The views of a scene show one set of named points, each view turned or mirrored, and shifted as a whole, with a little noise and some points left out.

Scene 1
View 1
Q230: [ -1  -3   1 -15  15  12  18  12 -32  14 -26 -21 -13  10  -4 -14  -8  -5
  25 -33]
Q248: [ -7   6  12   6  -3   9   6 -19   4 -12 -19  -6   1  11  11 -26 -17  11
  11 -25]
Q527: [ -6 -13  -1 -33   0  -8  32 -22   2  17 -18 -43  -3  28  17   8  56   8
  23 -20]
Q641: [  9 -12   6 -14   2   2  20 -20  -3   2 -11 -26 -12  37  12  -8  28   8
  29 -19]
Q165: [-53  13  -5 -22  11  -9  36  -9  -2  26 -21 -33   4 -39  22  20  -4  -3
   3 -16]
Q854: [-32  12  -1  -3  19 -15  35 -28  -1  -1  -5 -24  -3  -7  18  26   3   7
   6  14]
Q628: [ 10 -20   4 -27  -5  -7  27 -36  12   6  -6 -41  -9  51  22   4  66  15
  32 -11]
Q695: [-38   9  -3 -18  13  -7  33  -9  -8  18 -19 -29  -2 -22  15  14  -3  -1
   9 -14]
Q358: [-39   6  -9 -32  20  -4  39  12 -27  34 -31 -39  -3 -28   5  16   4 -10
  10 -27]
Q994: [-16  -5  -3 -28   9   2  28   4 -16  29 -18 -34 -12  -1  13   3  11  -4
  27 -30]
Q678: [  1 -13  -1 -26   7  -4  30 -13 -10  15 -15 -38 -13  31  12   4  41   4
  30 -19]
Q285: [ 27 -20   6 -19   1  13  13  -2 -19   7 -20 -25 -16  50   1 -26  27   3
  38 -37]
Q862: [-23  -1  -7 -26  22  -2  36  11 -31  30 -18 -35 -15  -9   6  16   5 -10
  26 -19]
Q446: [-26   6   8 -10  -2 -18  28 -51  25 -14 -22 -30  20  17  21   9  46  22
 -11   1]
Q177: [-28  10  -3 -10  27   4  28  18 -38  20 -24 -20 -11 -24  -2   6 -30 -12
  15 -21]
Q814: [-16  -6  -4 -29  10   0  32   0 -14  29 -15 -36 -14   1  15   8  16  -4
  30 -25]
Q68: [-22  10   4  -3  15   2  21  -5 -17   1 -24 -15  -1  -7   3  -3 -16   1
   6 -16]
View 2
Q678: [ 10  -4 -15  -8 -17  -9  27 -23   4 -11  14  16  16 -39 -43 -18   1 -12
 -27  13]
Q814: [  1 -17  -2 -14 -33  -3   9 -13  -5 -12   9  -6  23 -22 -34 -18   8 -14
 -17   1]
Q527: [ -1  -8 -11  -5  -8 -10  33 -26   7  -8   5  23  21 -42 -57 -12  -5 -23
 -27   8]
Q854: [ -6 -26 -25  32  -3  -9  -8  14 -31 -34   3   6  27  -7 -43 -19   7 -17
 -23   9]
Q994: [ -2 -16  -1 -17 -31   1  12 -16  -5 -12  12  -8  25 -18 -29 -17   9 -12
 -13   1]
Q641: [  8   3 -24  -1  -4 -17  30 -29   0 -16  16  16   2 -28 -28 -20   6 -12
 -26  23]
Q695: [-15 -26  -7   6 -17   4  -4   2 -23 -22   2 -10  36   1 -33 -16   8 -15
 -10  -4]
Q248: [-15   2 -30   9  14  -9  20 -25 -21 -28  13  -3   3  17   4 -18  18 -10
  -9  24]
Q358: [-10 -28   3 -15 -33  20  -6   2 -16 -13   8 -20  53  -8 -35 -14   4  -5
  -7 -15]
Q628: [  8   1 -21   5  -1 -27  44 -33  12 -11   7  38   0 -53 -59 -15  -5 -28
 -36  22]
Q177: [  0 -20 -11 -10 -32  19 -15   6 -28 -23  19 -29  39   8  -6 -23  18  10
  -6  -1]
Q230: [  7  -1 -17 -22 -23   9  13 -21  -9 -15  27 -16  20  -7  -2 -22  15  10
 -11  13]
Q68: [ -8 -11 -24   5  -4   7   2  -4 -27 -27  15 -12  27  10  -9 -19  13   1
 -10  11]
Q285: [ 19  17 -23 -26 -12 -10  41 -44  11  -7  29  10  -2 -32 -11 -22   8   2
 -22  27]
Q165: [-27 -37   1   8 -19   7  -9   7 -26 -23  -6 -14  46   5 -41 -12   7 -25
  -7 -13]
Q862: [  6 -22  -4 -15 -41   9  -3   0 -12 -14  15 -14  35 -20 -32 -20   9  -3
 -15  -2]
View 3
Q695: [ 32  -2  19 -44  -9 -28   3 -18  -3 -20  -1 -24  15  -5   4 -19  11  22
  11  -1]
Q177: [ 38  10  12 -32  21 -25  10 -19   6   3  13 -33  19 -19  24 -26  -4  28
  -2  -2]
Q527: [  0  -7  12 -63 -13 -12  13   7 -23 -35  14  12 -10   6 -16   9  45  21
   9  31]
Q854: [ 25 -20   9 -58 -20 -27  -6 -38  -7 -33  -5 -22  14  17  14  -4  15  11
  -5   1]
Q248: [ 17 -43  19 -42  12  -5  17 -19  16   8  30 -13  -4  15  16   3  29   5
  16 -23]
Q285: [ -4 -12   6 -54  28   5  35  12 -10   9  49  18 -18   2  11  15  48  23
   2  25]
Q68: [ 24 -20  13 -37  11 -15   6 -19  10 -11  17 -25   2   1  14  -8  11  13
   5 -13]
Q678: [  4  -3   8 -61   0 -10  18   3 -20 -19  22  10  -6   4   0   7  41  25
   0  32]
Q994: [ 22   8  18 -46   3 -20  17   0 -11  -6  16  -6   8 -12   1 -14  27  30
  12  18]
Q628: [-10 -19   7 -76 -17  -6  18   1 -28 -31  22  27 -16  23 -10  25  63  17
   4  36]
Q230: [ 19   0  10 -37  31  -9  22   0   3  10  33 -10   0 -13  19  -8  19  27
   0   7]
Q446: [  3 -43  11 -60 -29 -12  -8 -16  -5 -58   0  -7 -14  28 -20  17  37   0
  11  -5]
Q165: [ 38   2  26 -42 -20 -35  -3 -19  -2 -26 -13 -31  20  -9  -7 -28   6  22
  19  -6]
View 4
Q177: [  4  -1   4 -16  -6   3  43  32  -7  35  19   0  -5 -23  24  31  -1 -31
   0 -43]
Q285: [ -7   1  28   1  -7  -8  12  11   6  19 -40  39  57 -14  -2   8  -9  14
 -26  -6]
Q854: [ 23  -1  -8  15   2  22  16  25  -9   1  20 -22 -15 -12  24  -8  -2  14
  -8 -26]
Q248: [ 23 -19  25 -10  13   2   9  27 -36  14 -15 -17  28 -14   5  23   4   9
 -27 -16]
Q446: [  4  -5  25  33  16  25 -15  17 -20 -19  -5 -30   2   5  11 -31   4  39
  -2 -16]
Q695: [ -3   5  13   3   3   4  27  29 -13  14  22 -11 -17 -14  28   6  -5  -1
   2 -28]
Q814: [-15  15  16   4  -4  -7  29  21   1  18   7  19   1 -16  24   3 -14   7
  -5 -15]
Q994: [-16  12  21   0  -2 -10  30  23  -2  22   5  18   4 -16  22   8 -12   2
  -3 -17]
Q358: [-25  15  20   1  -4   0  37  27  -2  25  24   4 -20 -15  30  11  -7 -19
  16 -37]
Q527: [-22  17  26  26   0   3   7  11   6  -1 -13  19  13  -3  14 -24 -12  32
  -3  -7]
Q678: [-15  14  18  17  -8   0  15  11  14   9 -17  31  25 -10  12 -11 -14  20
 -10  -9]
Q641: [  4   1  18  10  -1   2   8  14  -1   6 -23  16  34 -10   7  -5  -9  26
 -23  -5]
Q862: [-12  13   7   0  -9  -1  38  22   9  26  15  20  -6 -19  26   9 -12 -12
   2 -29]
Q230: [ -3  -1  19 -12  -7  -4  30  23  -4  31 -12  20  27 -20  11  25  -2 -16
 -11 -28]
Q68: [ 13 -10  13  -6   2   9  23  28 -19  19   3 -13   8 -15  14  21   4 -11
  -9 -34]

In a view up to two points have been moved. Name them for each view, in the order of its rows, or write none.
view 1 | none
view 2 | none
view 3 | Q68
view 4 | Q678
